Points, in no order, along strands that fork, close into loops and pass close to each other.
In the rows, 128 means zero.
Two points are linked if the straight distance between their rows is under 132. Some points are linked to none.
q712: [122 129  94 138 141 117  71  97 125 101  81  79 164 144  92 139  73 160
 121 147  96 131 149 101 115]
q152: [ 94 136 164  89 111 150  34 122 178 149 174 141 168 166 148 142 106 142
 114 125 129 101 121 110  86]
q311: [120 103 199  87 108 102 104 122 115 125 118 155 111 119 111 185 141 100
 121  91 149 137  62 121 119]
q30: [142 129 108 149 149 140  43 101 129 117 137 138 161 123 128  78  87 154
 116 104 198 108 123 100 126]
q872: [102 132 125 190 124 109 139 126 108  93 106  86 136 123 160 136 129 177
 112 136  27 132 144 163 105]
q566: [111 192  91 112  99 175 161 149 136 168 174 148 126 110 126 117 131 126
 138 130 126 118 170 112 154]
q895: [137  80 123 180 153  95  55 183 126 120 148 165 144 101 134 132  82 168
  71 137 132 161 142  77 116]
q36: [102 110 169 147 130 138 159 101 116 129 134 104  95  91 167  97 167 105
 145 104 149 155 141 131 168]
q757: [112 115  96 201 112 123 131 168 161 124 152 132 102 149 146 119 137 154
 137 135  97 127 145 145 110]
q688: [123  73 159  69 122 107 168 109 118 117 123 142  93  93 152 120 159  88
 132 150 167 117  73 142 148]
q535: [173 112  76 175 127  98 113 140 126 104 108 107 122 137  71 124 122 127
 142 138 145 117 153 130 130]
q157: [169 122 121 174 102 119 102 150 135 111 166 171 117  72 176  93  88 148
 143 128 169 124  99  75 114]
q658: [152  52 135 123 161 135 129 120 134 142 125  97 131 137 125 135 108 125
 146  87  96 170 123  97 132]
q228: [147 155 133 143 131 159 208 102 100 130 121 184 133 104 187 109 170 123
 103 126 133 163 142 164 158]
q886: [163 141 128 154 105 134 135 111  99 118 150 167 111  77 170  73 138 121
 123  99 197 134 109 103 149]
q96: [125 118 124 153 141 115 166 116 103 119 138 124 163 134 124 105 135 136
 102 108 127 134 124 142  96]
q645: [ 78 153 180 118  92 106  54 157 151 137 154 138  86 101 124 176  81 138
 169 170 129 118 128  62 136]
q293: [ 84 146 136 163 100  87 155 182  97 111 101 140  96 123 152 172 155 152
  72 178  68 158  95 149 108]
q708: [134 105 104 132 134 130 199 151 144 114 138 114 106  85 164  87 124 135
 177 167  93 120 140 122 166]
q691: [108 170 129 130 137 105 170  90  72 103  74 147 156 125 113 140 166 122
 114 165 131 123 144 191 176]
q814: [125 147 111  81 123 144 161 187 129 157 149 157 123 119 124 162 123 137
 189 135  54 117 102 133 163]
q307: [ 91 173 162 182 123 136 117  73 113 106 106 152  96 155 144 131 161 115
 131 108 166 124 133 167 128]
q812: [139 175 113 122 124 167 169 158 124 167 187 141 172 182 126 122 124 141
 166 103  83 104 135 152  73]
q952: [106  99  99 101 136 105 127 213 148 151 132 136  76 126 111 166 104 137
 114 168  90 136 132 100 155]
q471: [ 96 135 102 136 126 108 113 165 114 131 119  81 130 115  77 147  70 154
 117 145  56 139 177  90 136]
q764: [122 190 117 100 118 138 151 139 120 169 105 163 110 141  76 194 153 106
  83 137 129 174 168 116 148]
q579: [116 180 126 137 101 143  61 115 141 142 108 146  72 112 124 158  77 137
 162 154 141 145 138  66 145]
q113: [176 128  74  90 132 117 163 130 130 134  82 167 104 133 115 149 160 106
  94 192 149 152 136 145 167]
q671: [125 123 167  52 117 151 122 136 139 152 168 120 155 123  91 129 168  75
 100  81 152  87 127 155 150]
q878: [181  71 114 112 184 126 155 140 132 123 123 135 165 180  87 138 156 114
 153  87 128 119 116 175 125]
q372: [144 157 116  97 128 172 204 187 135 173 168 153 166 137 139 145 153 143
 164 134  65 111 104 179 115]
q47: [ 75 127 140 122 158 165 167 119 153 134 107  87 124 191 142 141 144 128
 179 163  71 116 164 203 122]
q145: [182 115 128 163 140 104 172 112  83 110 101 101 151  94 136 153 189 132
 114 118  61 150 199 178 170]
q72: [164 145  88  64 163 175 170 129 132 174 127 143 169 131 118 122 127 124
  95 116 119 161 151 107 157]
q257: [158 118 131 165 112 116  96 159 151 113 156 164 127 115 177 130  93 169
 176 145 109 136  61 100  78]
q966: [181 136 117 183 100 131  99 106 138 131 105  33 107 119 106 126 137 124
 136 101 115 174 203  92 118]
q545: [161  77 119  57 141  95 145 152 138 126 114 141  92 112 103 153 146  85
 156 147 156 106  83 135 178]
q92: [160 150 166 160 104 116 146  57  99 108  96 103 122 116 109 129 133 104
 158 111 176 159 101 118  74]
q328: [125 150  93 104 127 128 111 139 141 110 138 150 138 149 108 109 122 133
 135 138 168  61  93 153 107]
q232: [100  67 102  74 163  94 116 121 116 117  96 105 131 124 109 117 116 114
  72 165 136 139 134 114 165]
q642: [145  86 160 128 119 128  77 170 141 127 164 168 148 116 154 149 109 163
 154  79  86 108  55 130 116]
q518: [112 134 181 136 142 141 154  77  92 111 122 138 127 114 140 107 170 106
 162  87 174 119 127 184 158]
q514: [107 132  88 142 143  86 165 127  98  83 107 104 174 131 107  90 160 127
 109 185 127  82 161 195 148]
q374: [159  96 103 137 148 104  83 144 125 127 105 164 133 145 111 164  95 145
  81 127 136 165 106  97 105]
q321: [105  96 163 186 102 108 154 117 125 114 115 101  72 104 166 136 155 120
 110 138 109 165 155 117 134]
q360: [123 110 168 100  89 147 111 106 159 123 151 143  77  99 167 109 162  87
 132 114 181  87  89 151 151]
q181: [184 106  78 150 151 113 183 161 137 124 127 119 167 142  81 116 154 133
 169 135 121 106 141 170 125]
q462: [105 185  83 146  94 159 115 149 138 161 169 122 125 121 124 106  67 156
 158 151 110 122 173  76 122]
q722: [141 130 137  64 168 111 128 116 129 129 106 143 151 204 101 152 137 103
  91 126 149 101  80 151  71]
q131: [150 121 112 143 154 117  83  93  93 109  98  83 182 126  79  83 100 132
 142  82 173 126 128 108 140]
q431: [153 126 119 114 165 118 142  69  85  97  74  69 178 120  81 101 138 116
 148 124 147 130 153 152 168]
q218: [167 121 100 165 131 144 144 113 139 108 113 140  90  96 192  91  96 148
 161 127  96 155 132 100 171]
q914: [119 142  96 193 136  96 122 109 118  66 109 105 157 161 133  75 125 153
 117 158 141  71 136 175  98]
q622: [169 147  77  94 151 154 113 116 119 143 103 152 154 139 114 136  75 144
  84 117 127 165 121  91 119]
q352: [139 154 120 153 124 123 109 154 122 143 140  97 124  98 115 129  46 147
 170 136  81 153 168  48 153]
q508: [166  91 100  96 143  95 157 201 131 134 146 136 110  91 134 116  72 139
 108 168 110 126  98  72 132]
q130: [140 102 153  82 136 163 138 146 178 168 185 125 142 198 151 111 148  93
 101  84 121  91 132 145  69]
q167: [ 91 123 163  94 104 151  90 103 169 159 166  97 123 135 142 120 125 118
 133 123 155 118 126  90  93]
q184: [ 97 141 179  81  68 137  38 148 157 148 167 152 137 115 119 169  88 138
 140 131 101 103  95  99 119]
q707: [114  88 181 147 113  63  86 110 117 103  97 121  89 124  99 178 138 110
 142 135 168 151  89  99 111]
q572: [115 134 125 139 121 166 174 122 139 131 160 129 126 124 172  95 130 143
 208 130  96 104 120 165 119]
q552: [137  98 180 150  93  90 133 167 117 130 168 170 106  84 149 151 132 127
  93 113 158 150  76  85  80]
q495: [ 68 147 183 167 112 126  93  83 162 109 131 130  93 167 158 129 158 113
 124 139 189  98 127 139  76]
q978: [ 79 134 145 114 156 156 142  73 140 134  92  64 135 171 118 131 138 109
 138 127 108 137 190 154 129]
q429: [147 138 156  74  79 168  85 122 152 128 143 170 123 123 134 122 139  90
 110  93 147  72  90 166 175]
q625: [112 108  99  86 140 157 104 162 159 182 148 136  93 145 134 154 103 130
 131 116  80 153 163  88 183]
q756: [ 81 155 161  94 122 156 114  65 122 127 144  84 160 101 141  80 106 124
 148 119 174  90 112 107 109]
q664: [ 81 126 123 124 164 159 176 121 135 137 149 119 159 118 150  79 173 124
 125 144 144  96 183 173 185]
q570: [171 134 122 125 134 170 141  89 111 126 134 149 138  86 175  76 103 141
 171  87 138 142 104 101 153]
q106: [151 107 103 143 165 136 212 191 112 130 130 140 168 130 156 130 174 151
 136 151  63 137 104 197 134]
q401: [124 130  91 144 124 147 120 163 151 180 164  77 128 135  93 107 118 120
  99 119 140 152 208  86 125]
q846: [146 148 104 155 156 170 162 121 125 131 144 125 177 172 138 103 108 157
 199  99  73 121 136 175 110]
q536: [176 116 106 194 132  93 103 120  93  83 106 119 155 105 102 106  85 154
 154 111 132 132 121 104 114]
q769: [179 129  90 107 157 159 185 124 149 156  99 156 148 136 123 152 170 125
 141 160 115 143 164 151 180]
q58: [149 136  83 150 126 122  82 123 102 128 108 146 120 113 123  86 109 129
  60 132 188 146 148 107 152]
q629: [ 87 121 153 151 154 136 167 112 118 108 107  72 152 179 149 131 130 147
 140 148  55 127 120 190  62]
q517: [159 140 167 162  80 126 147 120 111 136 160 137 109  84 129 128 139 110
 151  78 175 143 102  94  91]
q578: [124  92 144 135 138  97  94 167 111 117 167 147 177 115 102 132  95 162
 127  89 135 105  78 108  94]
q428: [ 56 159 154 108  84 123 134 159 134 130 154 155 103 119 145 147 144 137
 111 153 125  95  75 146 102]
q589: [101 157 111 148 138 143  96 125 117 134 101 116 100 103 121 114 118 131
 138 117 134 146 178 111 231]
q930: [106 129 148 187 105  84  80 104 136  85 114 149 109 149 134 126 143 132
  79 163 205 122 121 126  79]
q209: [108 130  85 114 146 142 134 104 146 127 111  63 154 164  87 116  97 129
 173 152  89 116 165 131 119]
q334: [131 103 137 180 105  92 113 110 135  92 119  85 107  94 180 142 138 164
  80 156  59 148 166 110  91]
q118: [111 172 142 141  88 122 166 118 132 143 118 140  77 136 109 162 162  92
  75 140 163 170 140 117  95]
q149: [177  82 138 149 132 121 112 111 144 149  90  62 100 136 118 169 130 108
 110  96  82 206 169  86 131]
q364: [103 177 125 106 123 177 169 130 157 150 169 131 145 143 131 100 169 106
 147 136 153  74 177 159 137]
q678: [ 78 124 199 169 103  76  68 133 146 104 126 133  86 115 119 190 120 137
 188 154 126 144 110  93 116]
q3: [177 103 122 112 148 133 175 160 178 143 172 130 145 183 131 101 177  87
 126 116 157  72 132 173  71]
q247: [128 172 134  86 117 126 151 156  81 118 131 176 142  83 118 144  95 143
 169 108  94 106  76 122 163]
q751: [ 78 178 128 116 103 129 113 120 111 103 149 136 130  86 115  94 108 132
 154 135 179  62 113 124 147]
q834: [120 109 120 130 149 161  71 130 141 156 142 144 109 137 139 126 129 130
 151  60 121 136 145 119 211]
q133: [118 108 162  76 142 161 160 119 152 165 176 105 145 142 148  88 168  90
  74  88 169 113 147 133 107]
q226: [123 164 180 140  99 123 162  96 131 135 127 132 112 156 122 163 145 107
 124 126 156 141  99 129  28]
q557: [109 183 117 120 129 117 138 107  87 110  73 123 141 139  82 177 135 130
  78 142  91 152 165 147 139]
q129: [142 154  78 156 152 121 119 104 122  73  70 119 143 181 112 121 120 156
 160 164 104  94 112 198 120]
q489: [169 131  99  83 126 130 110 139 139 133 108 185  83 132 114 164 143 104
 121 128 164 130  98 132 161]
q388: [158 108 154 169 121 152 142 109 146 165 135 107  80 136 153 113 180  97
 121  72 168 188 156 115 135]
q370: [119 132 134  90 139 105 121 146  64 122 140 154 178  89  91 124  97 136
 104  89 145 112  83 117 141]
q918: [127 136 108 156 100 126  70 102 164 135 102  34  93 121 100 110 117 119
 121 170 155 144 200  80 115]
q492: [159  94 118 105 185 182 165 108 141 163 129 111 168 158 144 119 135 120
 117  87  93 175 162 141 138]
q505: [122 117 168  61 131 135 106  96 128 118 103 158 123 155 150 163 124 119
 132 121 131 113  37 160  91]
q555: [106 146 166 123 128 113  85  99 140 115  93 185 122 156 159 183 128 150
 100 149 135 157  70 124  75]
q821: [ 96 120 114 122 143 104 115  99  91 121  98 109 139 125 130  84 144 115
  55 142 172 142 156 135 176]
q17: [145  80 133 140 123  62 163 206 109 125 142 156 108  98 134 141 112 140
  74 152 108 156  88 100 104]
q358: [ 76 109  94  58 151 114 118 143 135 118 117 138 118 147 111 128 140 120
 100 170 151  77 104 156 159]

A tip is a point with one link. Name the tips that can be reached along the links from each point below, in the order of the rows.
q914 -> q106, q589, q129
q505 -> q579, q878, q722, q431, q555
q712 -> q664, q930, q388
q658 -> q895, q3, q918

How many points has the smallest loop of links through each point below? Write none if it is on no loop.
q247 -> 15
q358 -> none
q133 -> none

A fork is a point with three links, a tip a point with one. Leave the first point through the second and follow the links. Name the first fork or tip that comes.
q3 / q130 -> q72
q152 / q167 -> q131
q321 / q334 -> q664
q664 / q364 -> q36
q58 / q821 -> q645
q769 / q113 -> q3
q517 / q92 -> q129
q129 / q914 -> q517
